Each row is a point on a tangle of strands that fork, close into loops and nearly touch. The rows are in no order.
Two points are linked if the straight distance between their rows is under 85.3. Some points are linked to none.
vume: 7  11  4  -1  -15  24  -30  -22  -35  -2  -14  12  3  -12  32  -2  -26  27  34  3  -19  -18  -1  -30  24  37  14  7  -19
roba: 5  39  3  25  -11  25  -12  10  17  -27  -24  2  -2  50  48  6  22  -3  14  -41  -4  10  -51  5  10  6  41  -32  24
Bunor: -28  16  -19  -19  3  -13  6  25  25  -14  -3  -5  6  43  1  -2  25  -29  0  -20  8  -8  -18  7  13  -18  9  -14  19
Muru: 38  -20  20  -24  10  28  -26  -16  7  42  -21  -1  -25  -17  21  7  9  -46  -30  27  38  4  15  23  -3  -10  -35  -2  -18
pel: 29  10  -4  4  10  20  0  -15  -6  16  -19  -8  13  -4  22  -15  -6  12  -25  -11  -24  -9  27  -14  8  17  -25  4  -15
Vobim: 2  8  -23  15  -2  -16  -6  -13  16  -19  10  -29  9  -13  -8  14  19  -9  -29  -38  5  8  13  22  16  -14  -26  18  1
zubep: 24  -5  8  -9  23  44  -9  9  25  32  15  -11  -2  -5  28  22  14  -41  -42  34  4  7  0  10  -11  -38  -24  -14  1
doda: -24  1  -1  -7  5  -29  2  20  7  0  -2  -19  -9  -4  -5  -10  15  -12  2  -26  -13  -22  21  -12  -8  30  -10  -9  29
Gope: -30  -24  -5  6  -34  -47  -25  3  -15  -29  37  25  2  -16  13  4  -11  40  46  -2  3  0  18  -23  -12  28  55  21  12
gep: 6  8  9  32  1  8  -9  2  -1  -10  -12  49  13  26  3  -1  15  25  53  -11  3  -12  -49  -35  -21  10  27  10  -15
noneg: -7  -16  -5  -5  23  14  18  6  31  19  3  8  -36  11  -60  -39  9  36  -28  -4  32  11  7  26  0  -16  -23  1  -32
venu: 23  -47  15  -7  -3  -4  -24  -11  -28  39  -7  -6  6  -60  43  1  -1  -27  -18  43  3  21  45  -19  -32  1  1  12  0
detaz: 4  22  2  1  19  46  -14  16  -10  34  -7  0  26  0  14  5  0  -7  16  33  -5  -13  -26  -30  -20  -17  11  3  -28
Novul: -22  -14  19  -10  23  27  26  16  7  13  -8  15  5  11  -69  -19  13  -22  -11  31  -1  18  -4  7  -11  -45  -14  -16  -6
tuk: 8  3  -19  -41  17  8  14  -28  35  -15  -21  -7  -13  6  9  15  6  -33  -24  -10  9  19  -34  16  29  -36  -46  -16  -4
gesu: 2  9  25  35  -9  3  18  1  -33  8  -1  24  1  33  -10  -17  4  18  47  -5  -3  6  -46  -17  -9  11  14  12  -26
Rinu: -25  -2  -4  -36  9  -39  9  0  11  -6  34  -17  -9  8  -8  -10  20  -14  -21  -14  25  -12  12  24  16  -10  -33  3  -19
Firo: 4  12  -16  -17  -5  -8  -14  20  13  -11  6  -8  25  30  32  9  -12  -2  -2  4  -2  -31  0  -25  -4  -2  10  -2  5
Dori: -47  31  -8  9  22  50  53  12  -17  5  10  -7  5  26  -34  -26  18  0  4  -4  -7  41  -33  15  30  -13  8  -40  -12
kos: 2  -42  -9  -6  -12  -22  -10  -13  -10  19  11  -25  14  -40  -18  -9  -15  -11  -43  18  15  17  40  -2  -21  11  -22  21  -3
Gilo: 16  -9  2  -9  -3  -3  -7  -16  -13  14  -13  -25  -6  -59  31  8  -28  -5  23  26  -1  -14  34  -7  -15  8  -11  1  -4
peka: 16  -46  11  -10  12  -15  0  -3  2  18  -10  8  -27  -38  7  -9  6  -3  -13  48  -3  -15  9  -3  -20  0  3  22  11
Zosad: 4  48  8  -15  -1  24  24  0  9  -8  -31  -13  -2  27  43  21  33  -30  -9  -37  -13  -2  -27  -4  22  -15  2  -50  15
Lis: -6  -2  -29  16  -8  -51  0  4  8  -12  28  -32  -28  15  -13  -14  -9  -12  -4  -34  7  24  -8  3  10  23  -9  7  28
Tuf: 1  -28  -1  26  17  -11  -5  -2  15  4  12  0  -33  -4  -31  -37  -7  30  -8  -3  16  -9  26  14  15  -14  -16  3  -22
nore: 11  40  -2  22  7  7  17  -1  19  -6  -28  -24  12  3  24  8  41  -19  -22  -41  -10  -15  -3  5  5  -8  -4  -14  18
Badu: 31  -13  -12  21  9  15  -22  1  24  9  -31  -18  -16  -6  21  26  11  -21  -12  -13  5  5  -13  20  15  -28  -25  2  13
Kuzub: -26  31  11  9  3  25  17  3  -37  2  19  -2  11  -2  -43  -13  -17  26  25  4  -28  16  -3  -13  10  8  10  10  -13
pipar: -15  -8  19  -19  -9  8  -4  5  -33  0  16  1  2  -9  -5  0  -16  13  14  15  -31  8  0  -13  -1  5  -11  16  -16
segam: -25  -44  11  16  -18  -3  -21  -1  -50  27  18  9  11  -44  -21  -6  -37  26  34  39  9  16  12  -32  -30  16  12  15  -27
Konef: 26  0  -4  15  -11  -5  -33  8  14  -18  -26  58  21  29  33  28  7  24  32  -22  -14  -15  -24  -29  -15  2  24  16  4
Kekev: 45  -17  3  13  4  -7  -24  4  15  -7  -6  3  -6  -14  48  27  -13  2  -4  29  -13  -9  -22  -11  -11  -28  1  20  5
lakir: -7  -6  4  3  -8  27  28  5  -13  22  2  9  -11  -13  -59  -7  3  34  13  21  2  17  -19  9  -12  -4  8  41  -18
noluz: -26  -23  -18  -4  -14  -59  -3  13  -5  -16  47  -10  -16  -31  12  -15  -9  28  22  6  7  5  26  -8  -8  6  37  22  14
gil: -30  48  -19  -27  4  19  51  -12  1  -16  15  18  5  37  -51  -45  10  7  16  -16  -1  27  -6  -8  21  1  25  -12  3
bel: 13  -10  14  19  11  28  -30  4  -11  21  -6  -2  16  -31  0  6  -11  -6  5  52  7  -17  -10  -18  -20  -18  12  16  -18
Velef: 24  -32  -4  6  -4  -33  6  2  21  -3  3  -3  0  -2  -41  -12  -27  8  -12  24  17  0  14  -4  -35  -19  -12  19  4
Zumu: 28  34  -3  -19  -34  -21  -18  6  13  -37  -30  7  5  49  37  39  -6  -12  1  -48  -14  4  -22  -5  2  14  18  -15  38
dav: 18  31  0  15  -26  10  -11  -6  -7  3  -30  -3  3  51  44  12  -3  -16  14  -22  10  -16  -40  -26  19  22  41  -24  16
Gupof: 10  -23  18  16  16  26  6  2  10  36  -7  9  -31  -1  -72  -32  -10  20  -26  34  41  15  9  25  -20  -15  -15  0  -32
kulov: 16  -42  10  -21  16  -12  -6  -14  5  18  23  7  -20  -45  7  -16  -7  -27  -33  72  17  1  38  1  -19  -11  -4  9  3
Tem: -7  -2  -3  -15  28  39  28  -7  13  28  12  2  -5  2  -45  -20  19  1  -46  -1  37  24  -2  44  1  -17  -48  -6  -45
Vusus: 15  -28  -21  21  -20  -40  -34  29  2  10  5  -11  29  -6  14  29  -34  -5  23  16  23  -9  9  -16  -47  0  12  13  9
meka: -15  -9  -11  -18  -7  -51  -6  -5  -11  -15  27  -18  -7  -23  -10  -33  -16  24  8  22  23  -14  20  -8  -8  -7  21  17  -22
Deba: 3  46  -34  9  -5  -5  15  -4  46  -39  -6  -5  2  33  15  2  32  -22  4  -55  9  24  -24  25  10  -2  21  -23  34
sul: -17  20  2  -24  -17  29  2  12  -11  10  -31  -15  8  30  1  4  5  -10  2  -35  -14  -7  -14  3  6  30  -22  -10  0
pezek: -10  23  29  31  -29  -21  6  -8  -17  -30  40  -14  -23  26  -3  -13  3  28  14  -31  -9  17  -28  5  -6  51  34  13  13
miruk: 12  -30  -10  -7  7  -25  -3  -20  21  -5  4  -4  -15  -11  10  21  7  -24  -41  11  17  -20  2  25  38  -18  -22  5  10
motu: 6  -6  -3  13  -3  -42  -20  22  9  -22  -6  -9  -21  23  22  -2  -7  9  5  -13  1  -18  -34  6  -6  9  10  7  13
Zovos: -13  42  7  -28  5  50  19  4  -33  14  -22  0  26  7  -13  4  -5  5  5  -13  -22  0  5  4  13  17  -20  -6  -18
lusu: 15  20  0  -32  11  72  22  -12  -11  15  -46  -1  19  1  0  19  -4  -9  -30  21  -11  11  -33  12  11  -22  -21  -17  -25
zas: 2  -68  -6  -6  -16  -34  -27  1  -23  16  -6  0  -7  -29  20  -2  -24  -5  14  16  5  30  18  -11  -10  10  -2  25  8
serez: -15  14  7  7  -32  -9  -13  3  -3  -29  36  24  7  17  16  5  -5  27  52  0  2  -26  5  -12  -1  28  46  11  3
Pudip: -8  -63  13  -4  -4  -9  -34  21  -22  26  7  13  -5  -15  -11  -8  -22  15  4  23  6  12  0  -21  -30  15  2  29  -14
gosu: 3  -30  30  -24  -2  19  -10  20  6  14  -9  27  8  11  -3  11  12  -7  -12  43  4  -21  -13  8  -23  -18  0  17  -13
Mur: -52  15  -22  1  37  44  60  -6  16  -12  19  6  8  18  -23  -22  20  12  -43  -29  -7  38  -21  25  35  -11  -37  -70  -16
Roz: 3  -4  14  -1  23  41  -5  2  -21  26  9  2  8  -13  -35  -14  -37  1  -16  64  5  -4  -3  -6  -15  -12  -5  -1  -26
gapu: 27  -8  -6  21  -11  8  -10  -1  5  19  -24  5  6  -3  21  23  -32  3  33  22  3  -28  -29  -43  -27  13  3  0  4
pipom: -23  -42  12  -29  -6  10  -18  -7  -32  13  7  -4  1  -27  -11  -5  -11  5  -25  34  -13  0  16  -3  19  13  -10  21  -8
Bana: 9  -32  4  -4  2  -45  -33  21  7  -4  -28  -21  -16  -5  14  9  -13  -5  -25  -9  10  -22  -10  13  -15  6  -18  7  8
kimet: 27  28  3  5  -11  16  -6  4  3  3  -43  -11  23  -3  23  27  14  -8  4  -28  -16  -13  3  -13  -16  -7  -2  6  5
soke: -7  21  11  -3  19  43  29  7  -42  29  3  22  10  -11  -65  -4  -24  36  23  20  -21  31  0  1  -5  3  0  24  -31
lus: 18  -9  -8  0  -9  -63  -50  42  -1  -13  -9  8  5  11  48  64  -26  -12  13  -3  -12  -17  -24  -1  -6  -11  25  -6  36
zup: -9  24  8  -3  10  43  6  4  -12  18  -16  -11  22  3  -5  3  8  -7  6  26  11  -24  -11  15  8  -26  1  -10  -31
litud: 11  6  -2  -1  -1  6  26  -23  -13  16  -3  -15  -8  -53  -16  -8  -9  7  16  26  6  -10  30  8  -10  13  -8  12  -6
Katif: -25  -7  -4  -7  11  10  -1  -19  -15  -1  20  -15  -5  -39  -33  -9  7  9  -34  7  -21  5  15  0  35  1  -8  17  -3
goze: 34  -5  13  -31  23  22  2  -26  12  32  -9  12  -7  -29  -6  -11  13  -25  -51  30  23  -6  33  25  -11  2  -42  4  -21
gasu: 27  26  3  16  -29  13  -7  -15  -15  6  -36  2  12  17  28  15  -18  0  31  -2  8  -33  -30  -26  0  15  15  -12  -8
Zifol: -2  -2  16  3  -7  -31  15  11  -13  5  18  1  -18  -28  -4  -10  3  22  55  6  1  -5  16  -4  -36  4  3  19  -16
tesob: 12  9  7  21  -27  -9  -2  -29  -18  -21  -10  20  7  13  -10  -10  -4  -2  38  -19  -28  14  7  -22  23  16  13  13  19
Fufom: -16  -19  -30  3  -17  -67  -19  7  -15  -18  35  -12  -8  -16  34  5  0  -4  12  -13  7  7  19  0  20  14  36  19  37
Tavoz: -17  -4  -5  -8  47  11  7  -14  19  32  35  7  -2  -14  -63  -37  8  -20  -47  19  23  15  46  -3  13  -28  -27  -10  -20
Gegup: -15  22  6  21  -4  -2  -7  25  19  -40  -10  -3  -4  41  15  -8  7  17  -1  -30  -8  -10  -49  1  -12  8  28  -10  22
Tege: -3  -27  7  -22  1  -18  -5  10  -8  25  23  0  -12  -31  -2  -11  7  -1  24  27  22  8  36  13  -23  -11  -4  28  -25
mobi: 36  -28  1  -10  -13  -19  -11  11  4  32  18  -18  6  13  20  15  -9  -32  -22  26  35  8  13  25  -20  -17  -29  14  -11
gaf: 10  2  -17  -17  -3  -45  7  -15  24  -34  4  1  -9  3  13  9  12  -6  -22  -5  9  -28  3  22  27  -9  3  8  19
Malad: -13  40  6  19  -2  15  -2  -2  8  -23  -7  12  -4  45  -6  -39  31  3  27  -55  -7  22  -17  3  9  31  31  -7  6
Lazu: -2  18  1  11  -9  -50  -12  23  11  -25  14  4  -18  36  19  4  -13  -2  46  -17  8  -15  -22  -4  -18  29  33  -6  26
zubi: -33  42  20  10  -20  21  28  -14  -1  -44  17  6  4  36  -46  -16  16  25  -7  -27  -21  4  -13  18  18  24  32  -15  18
gati: -10  -4  4  23  21  25  -13  8  22  13  8  -27  10  -12  -29  -9  6  -3  -41  9  32  -14  14  35  -2  -29  -23  -6  -31
vizab: -47  5  -8  -7  28  44  58  17  9  10  1  7  9  18  -64  -24  19  0  -12  9  1  30  -13  17  9  -36  -5  -43  -6
Dup: -11  -9  14  -23  -13  -11  -13  -3  -32  16  -21  -24  -9  -9  20  17  4  -38  11  -4  -9  -14  5  -15  27  8  -12  -12  9
zif: -5  18  -19  17  15  35  17  -8  -10  12  0  -12  27  20  -32  -27  1  -7  -16  -16  -12  27  2  -7  24  -10  -15  -1  -12
nevuf: 3  1  2  -1  16  24  10  16  39  -19  -17  28  -2  12  17  5  24  7  5  -2  -28  -21  -12  8  -4  -30  8  -4  19
fop: -7  9  -8  -22  4  -24  -6  11  6  -14  10  3  13  13  -1  -31  -2  12  4  8  11  -27  1  -17  -15  -6  15  18  -19
Gir: 10  -33  -26  18  25  -36  -10  14  34  12  19  -10  -29  -21  -3  8  -4  -23  -8  10  11  6  21  16  2  -20  -13  8  35
vip: 22  -21  20  4  -2  19  -26  -2  -15  31  -7  -20  -1  -28  33  26  -32  -23  4  42  -2  -9  13  -17  -11  -8  -11  -12  -7
Suzok: -23  17  4  27  -4  31  5  20  -19  16  38  7  12  -5  -23  4  -12  31  57  12  -15  10  0  -22  -18  -3  17  16  -24
Babol: -2  12  2  7  -13  4  8  18  13  -5  4  -2  -2  5  -8  11  8  14  42  -10  -5  -5  6  7  -24  -3  -1  14  -5
kevo: -42  51  12  6  14  33  58  6  -42  -3  9  -5  2  28  -64  -23  -4  22  -1  -4  -16  27  -34  12  24  16  12  -27  -8
bano: 2  13  5  4  0  22  32  -2  3  8  -3  -22  -8  -21  -24  6  7  10  8  0  -4  -11  1  26  -15  7  -27  11  -7
bireb: -22  28  18  1  17  -13  40  -25  -13  -24  7  -15  -28  -21  -55  -21  12  21  -12  -10  -16  3  -11  16  21  -3  -16  -3  -13
sigam: -25  25  -30  -17  42  62  60  -17  -1  -9  -6  17  16  -8  -69  -19  -8  28  -48  7  0  38  -20  29  31  -17  -11  -30  -21
Lig: -6  14  -18  11  18  42  -10  -11  26  -1  -13  -26  13  -9  -4  5  10  -8  -30  -20  24  -4  4  37  20  -31  -37  -26  -30
Gosot: -22  36  -7  -14  31  24  33  -12  9  -1  -18  -13  -7  6  10  -8  46  -34  -17  -19  -8  6  -42  2  31  -17  -8  -38  10
pusam: -9  -8  -3  -7  -19  -44  11  18  6  -8  12  -17  -17  -17  15  24  15  2  4  -20  -8  -19  18  22  -12  33  3  11  34
sotig: 13  -15  5  -10  10  -5  23  -28  -8  15  17  -18  -8  -33  20  10  14  -6  -43  8  -19  1  21  7  17  12  -42  10  -1
fad: 17  -25  -30  -12  -26  -41  -28  17  3  9  0  -25  16  -19  43  36  -28  -13  -5  3  14  -6  30  -3  -25  8  1  9  26
Radap: -23  7  -6  4  25  24  9  -8  -16  11  1  -7  7  -11  -58  -28  13  18  -39  -13  -1  12  11  14  31  -1  -17  8  -27
geb: 13  -14  38  2  29  40  -27  -1  -16  31  11  28  -1  -16  -41  -33  -27  -12  -37  67  13  11  41  4  -25  -7  -7  -6  -29
zonuv: 10  5  -4  -25  17  45  10  -9  -15  41  0  5  6  5  -31  -26  -5  6  -20  25  23  18  6  26  4  -6  -29  19  -46
buti: 4  -28  0  4  -31  -38  -22  -13  -37  -13  -6  10  11  -48  83  34  -28  26  39  6  -9  -3  29  -30  -17  16  24  -6  7
lefin: 1  -18  7  14  -10  12  -34  -8  -18  -7  0  38  -1  -17  28  18  -30  35  58  7  -19  -16  -12  -51  -13  27  1  5  -11
Kudam: 23  -5  -14  11  -10  -37  -9  -20  -2  -14  -11  0  -1  -6  33  -4  3  -10  5  6  -3  -31  18  -8  33  1  26  4  24
Roro: 26  -13  -10  -37  21  2  -8  -12  20  15  -12  -5  -26  9  21  1  -3  -41  -14  9  28  10  -4  15  10  -25  -45  -6  -17
kobev: -6  -11  5  38  -28  -14  -23  -19  -30  -18  -1  1  8  -17  -6  -8  -27  23  34  -11  -29  13  8  -41  -2  32  21  16  11
keres: -3  -22  2  15  -27  -25  -38  -18  -25  -22  0  38  16  -34  49  44  -27  23  64  -5  -12  -11  4  -59  -24  31  18  -8  2
Lobut: 27  -17  0  -22  0  18  -18  17  12  27  -30  16  6  18  33  14  10  -14  -15  16  7  -23  -5  -8  -1  -15  3  12  -2
bibug: -8  -5  -11  10  6  8  25  -2  20  24  11  -5  2  -8  -88  -19  -3  15  -29  4  13  12  37  -5  -12  -18  -7  3  1
kub: -21  15  -10  12  49  51  42  -11  8  -2  0  -3  7  9  -19  -19  -1  -4  -31  -8  -11  25  2  23  25  -21  -56  -59  -22
Kaz: 10  -26  -8  -5  -3  -9  -1  -4  3  -1  31  -10  -16  -28  25  7  10  11  -15  8  -14  6  28  16  10  -1  -11  29  8
lebu: 8  -5  7  13  -31  -38  -14  -1  -15  -13  17  37  12  14  61  17  -6  21  54  -4  10  -33  12  -18  -11  31  35  0  1
Retu: -39  39  -3  -13  0  7  27  16  23  -37  -2  -8  15  53  2  -12  18  -25  3  -30  -1  -2  -17  7  6  -5  10  -59  18
gatoz: 11  -54  -1  -6  -21  -53  4  -6  -22  14  9  -10  13  -44  54  14  6  -6  -13  26  24  0  50  22  -24  0  8  13  7
Zule: -7  23  -16  32  -11  8  5  0  29  -24  -9  -9  8  36  -10  -9  21  -1  9  -56  9  10  -1  26  12  3  9  -12  14
Rupev: 11  -55  6  -20  -7  -8  -33  -1  -14  22  26  7  2  -44  21  -6  -30  -18  -18  65  16  30  41  -15  -46  1  4  15  2
patu: 27  12  -8  6  9  48  4  2  26  13  -24  -20  -4  8  42  29  4  -21  -15  -11  -6  4  -11  1  19  -36  -21  -33  4
zefu: 17  -32  8  5  -10  -33  -46  20  -12  -7  0  16  3  -14  52  51  -21  -10  24  23  -15  -12  -20  -25  -8  -22  15  9  10
Mepur: 28  -23  -8  -32  -5  -33  -44  26  5  11  -29  29  -1  4  55  23  9  -4  -2  -5  4  -20  3  -8  -5  -8  11  28  7
tedag: 11  -31  -9  22  -21  -40  -18  -5  -15  -3  -17  1  -1  -16  8  -3  -22  0  32  -7  -7  12  9  -24  -15  16  3  19  17
Tez: -6  -6  -20  -12  17  12  14  15  38  4  4  -4  7  20  -15  -4  19  -22  -24  -2  4  14  -15  5  -1  -30  -9  3  12
nupun: -6  5  10  11  16  69  12  19  9  10  -23  8  16  8  -11  0  8  5  13  25  3  13  -28  21  -16  -43  -3  -15  -31
pev: 37  1  15  -15  8  60  -20  1  3  31  -15  -11  -6  -8  38  35  -19  -23  -14  30  -10  1  -7  -13  7  -32  -13  -18  -7
Lide: 26  -10  1  -2  -26  -27  -25  -7  -11  0  -25  16  0  -17  62  38  -3  -4  16  -10  -14  -29  22  -25  24  7  33  -1  26
zufun: -33  -34  15  13  -18  -13  -11  -2  -41  11  -8  10  -6  -31  -40  -20  -16  33  35  16  6  -13  6  -19  -2  29  25  15  -12
firib: 6  -43  -6  15  -12  -77  -7  4  -18  -4  17  -7  4  -24  32  6  5  -11  6  7  10  8  28  20  4  -10  14  23  11
bos: -5  28  2  -36  -21  -11  -4  3  11  -31  -28  -17  -3  37  7  14  5  -12  -2  -47  -6  -4  -24  3  -2  26  -10  -10  21
Babet: -1  -12  13  2  42  46  -9  1  7  32  19  14  -2  -8  -45  -32  -13  -10  -41  33  -5  27  46  4  -5  -20  -30  -7  -20
vib: 10  -22  17  -12  5  22  -14  4  -21  47  -2  9  3  -16  -19  -18  8  -8  3  26  28  17  18  14  -23  -1  -12  33  -38
pur: 11  47  -3  0  -17  -27  -6  9  32  -37  27  7  -5  52  39  19  -5  -6  34  -28  -2  -4  -12  8  -12  29  40  -18  45
Rukid: 10  -1  -14  15  3  -10  22  -3  8  5  8  -9  7  19  -19  -21  0  -13  -5  -1  -13  8  0  -19  5  -7  -7  9  15
Pak: -13  8  -9  -7  -1  45  36  5  8  -1  -1  26  -4  19  -34  -17  16  42  2  1  -20  18  -33  4  -1  -2  13  22  -3
kir: -22  21  2  -7  9  16  47  -11  12  -9  -6  -18  -12  0  -42  -4  23  -3  -15  -24  -7  9  -20  20  5  7  -30  -13  3
pigep: 22  12  -5  -8  -28  -13  -21  12  17  -16  -25  -2  16  33  38  42  -13  -9  -13  -22  -8  -34  -2  -5  17  -5  17  -15  29
Rori: 5  9  6  25  11  22  13  8  10  11  -15  8  15  2  -18  3  -27  10  39  29  -1  -27  -31  -33  -44  2  -1  -13  -2
kazo: -16  -61  4  14  -2  -54  -31  25  -20  11  2  12  -7  -27  2  -13  -19  36  18  15  20  -2  -3  -30  -54  16  17  20  -13
zemo: 2  -38  -10  12  6  -42  -24  4  5  3  2  -36  2  -16  -12  -7  -9  -13  -48  -9  16  -3  17  4  -6  3  -24  9  4
Kezi: -18  10  -6  13  -12  -45  15  -23  4  -27  35  -27  -8  -17  -41  -6  14  13  -25  -40  10  8  15  22  25  7  -18  10  -5
tupet: -19  47  16  -6  -16  4  8  9  26  -42  18  1  4  57  21  8  24  -14  10  -31  -6  -6  -12  20  2  25  38  -36  41
til: -11  -14  -14  -17  -1  -48  9  2  1  -5  35  -33  -26  -19  -5  -2  -15  -24  15  -9  1  20  16  1  2  4  -33  -1  13
zanu: 12  19  -2  16  -35  16  16  -9  -10  -14  1  4  39  37  -6  11  -3  1  12  -1  -10  1  -19  -3  8  -14  15  14  -5
medad: -21  -13  29  -13  12  33  2  24  -19  7  0  10  10  8  -16  0  9  6  -19  29  -29  -6  -28  -9  -13  -13  -4  11  -15
Num: -18  10  -14  -23  6  5  41  5  21  -22  11  24  -14  44  -32  -36  23  20  4  -9  -4  28  -35  -5  6  -17  22  7  5
vazep: 28  24  24  -7  -39  -51  -52  4  -14  -39  1  32  -2  35  67  59  -14  -2  25  -38  -6  -3  -15  -4  4  35  56  -13  37
vuv: 21  64  13  6  -22  0  -4  -33  19  -38  -4  -24  -14  31  41  8  -4  -10  9  -39  5  -11  -14  10  19  36  21  -38  29
vukas: 22  7  -26  -17  17  12  11  6  51  -22  -25  19  -4  15  32  21  25  -12  -19  -25  -18  5  -12  15  17  -31  -7  -8  29
birad: -22  20  19  10  -4  -24  9  -9  -6  -35  14  -20  -20  3  -17  -15  18  9  5  -29  -2  -7  -9  24  21  7  1  3  -3
pura: -13  -2  15  -26  21  24  8  4  0  -5  18  -13  1  6  1  0  1  -7  -45  31  -25  -6  -15  7  13  -27  -32  -8  -7
dozud: 2  2  -25  13  -11  -48  -22  -6  12  -24  1  -9  -14  17  -1  8  10  -25  1  -49  7  23  -10  21  36  9  2  14  35
san: -14  0  -9  -5  32  -2  19  -12  31  10  20  10  11  -13  -41  -17  29  -32  -26  -4  3  0  42  0  18  -33  -23  -6  3
zenuf: -7  45  20  15  -14  7  -11  -6  3  -35  17  13  3  34  19  -20  10  14  42  -27  -10  -7  4  -4  3  31  35  -8  2
pudu: -17  -36  -3  -2  -35  -53  -22  15  -13  -17  -10  -5  -6  -30  38  31  -7  22  11  -3  6  -23  13  20  -16  33  23  10  26
Robu: -4  6  7  13  14  13  31  7  -1  19  4  2  0  4  -53  -19  -36  20  28  27  -6  -5  7  -23  -34  -7  -10  -10  -12
bok: -8  28  -3  2  -13  48  -4  -10  -10  -2  -12  35  13  17  -2  -5  -3  11  58  4  -4  -13  -3  -12  31  3  28  2  -13
dis: 15  -32  9  1  1  -13  9  -5  3  26  18  -1  -2  -25  -62  -26  -14  3  -39  31  19  16  45  -3  -27  -11  -9  20  -10
sel: 22  17  10  -7  -51  -18  -34  -5  -9  -20  0  30  13  36  58  38  -6  10  35  -27  -1  -14  3  -14  4  37  40  6  13
sodib: 13  11  6  -19  21  16  26  -40  -6  21  -6  -2  12  -35  -7  5  10  -16  -51  6  0  -20  38  20  21  8  -53  -11  -20
Pova: 31  -16  -17  12  22  -27  -26  19  29  6  -5  -14  -27  -10  35  29  -12  -31  -3  9  1  4  -17  13  -1  -32  -7  5  27
Rinam: 37  23  3  -5  -20  14  -21  -9  -7  17  -34  -12  1  -14  53  44  9  -15  8  -28  -11  -11  19  -28  22  -10  13  0  9
Vev: -4  8  3  8  32  4  23  -17  -13  28  16  -7  -30  -40  -75  -32  -13  23  0  22  14  25  35  5  16  -21  -9  2  -34
far: -25  31  -9  2  39  49  47  6  -30  24  -3  5  11  -4  -79  -19  -2  35  -35  6  -4  27  -3  23  17  -6  -1  -5  -27
feror: -18  44  2  3  9  -33  25  -34  34  -62  13  -9  -10  25  -1  -4  31  -23  -31  -55  1  9  -31  23  28  10  -7  -40  22
Lorol: -12  16  -9  -16  -15  -19  -2  4  3  -20  -3  -2  0  22  -7  -8  17  -8  0  -32  -14  3  -9  -14  2  39  17  19  31
Ravo: -7  -32  -3  20  -20  -54  -21  5  -20  -10  -13  22  3  -22  6  2  -23  27  39  -3  13  -16  -17  -37  -47  44  22  13  5
lut: -22  50  9  -10  5  -21  32  -10  13  -40  5  -12  11  28  -19  -24  31  -18  -16  -39  -16  -2  -9  -2  3  12  -1  -32  20
Kogup: 0  -35  -8  16  14  -44  2  12  13  9  -3  -5  -30  -34  -13  -12  19  -2  3  10  3  -10  8  -2  -10  -2  15  22  33
zuz: 3  -16  16  19  10  41  8  30  27  -5  -33  37  15  27  10  10  20  9  18  8  -11  -9  -35  4  -29  -38  3  -16  -13
noga: -6  11  -16  9  -22  -12  -14  -21  4  -16  -8  -32  1  -7  9  26  17  -23  -23  -43  2  -3  -4  12  45  17  -8  1  21
sufe: 24  -6  -27  -8  0  6  -10  -20  11  9  -1  -12  -2  2  35  -1  -10  -2  -32  -15  -4  -23  32  -9  34  23  -21  -7  14
Gab: 8  33  6  -11  18  38  22  -25  -28  15  -19  -2  20  -11  1  -5  10  3  -29  -19  -28  -7  26  13  30  19  -36  -7  -21
kubu: 14  -24  1  -12  -16  -13  -33  19  13  -2  -35  47  12  8  18  23  6  4  29  -10  2  -31  14  -10  -17  3  13  25  4
gug: 14  8  -5  -6  -4  6  -5  -26  -32  -3  -6  2  6  -13  18  -22  -20  30  5  10  -9  -17  27  -3  29  21  -3  11  -31
Bebag: 13  -53  -7  5  -15  -29  -33  25  1  17  33  -4  14  -14  16  8  -39  -6  -2  40  26  11  27  -2  -53  -9  0  19  -3
Mesi: -25  1  -2  3  42  24  18  -14  23  -6  17  -14  -13  -4  -8  -12  11  -10  -49  -4  -21  -4  -6  3  31  -18  -43  -31  -3
vupa: -10  25  38  36  -26  -11  17  -3  -24  -21  41  21  -13  34  -7  -6  5  29  55  -7  -5  12  -37  -9  -18  32  33  4  -6
Vovak: -26  35  -10  9  14  46  35  6  4  -10  -23  -10  -1  20  3  -25  31  -11  18  -17  -6  30  -51  9  14  -15  12  -38  -6

How many points has the smallest loop of links through each point below? Write - if it is on no loop.
zas: 5
noga: -
Kudam: -
Fufom: -
lakir: -

A fork is a point with three links, a tip a point with one. Leave the first point through the second and follow the links. Name the first fork or tip that comes.
gaf / Kudam: Dori
til / Lis: bano
pezek / vupa: medad
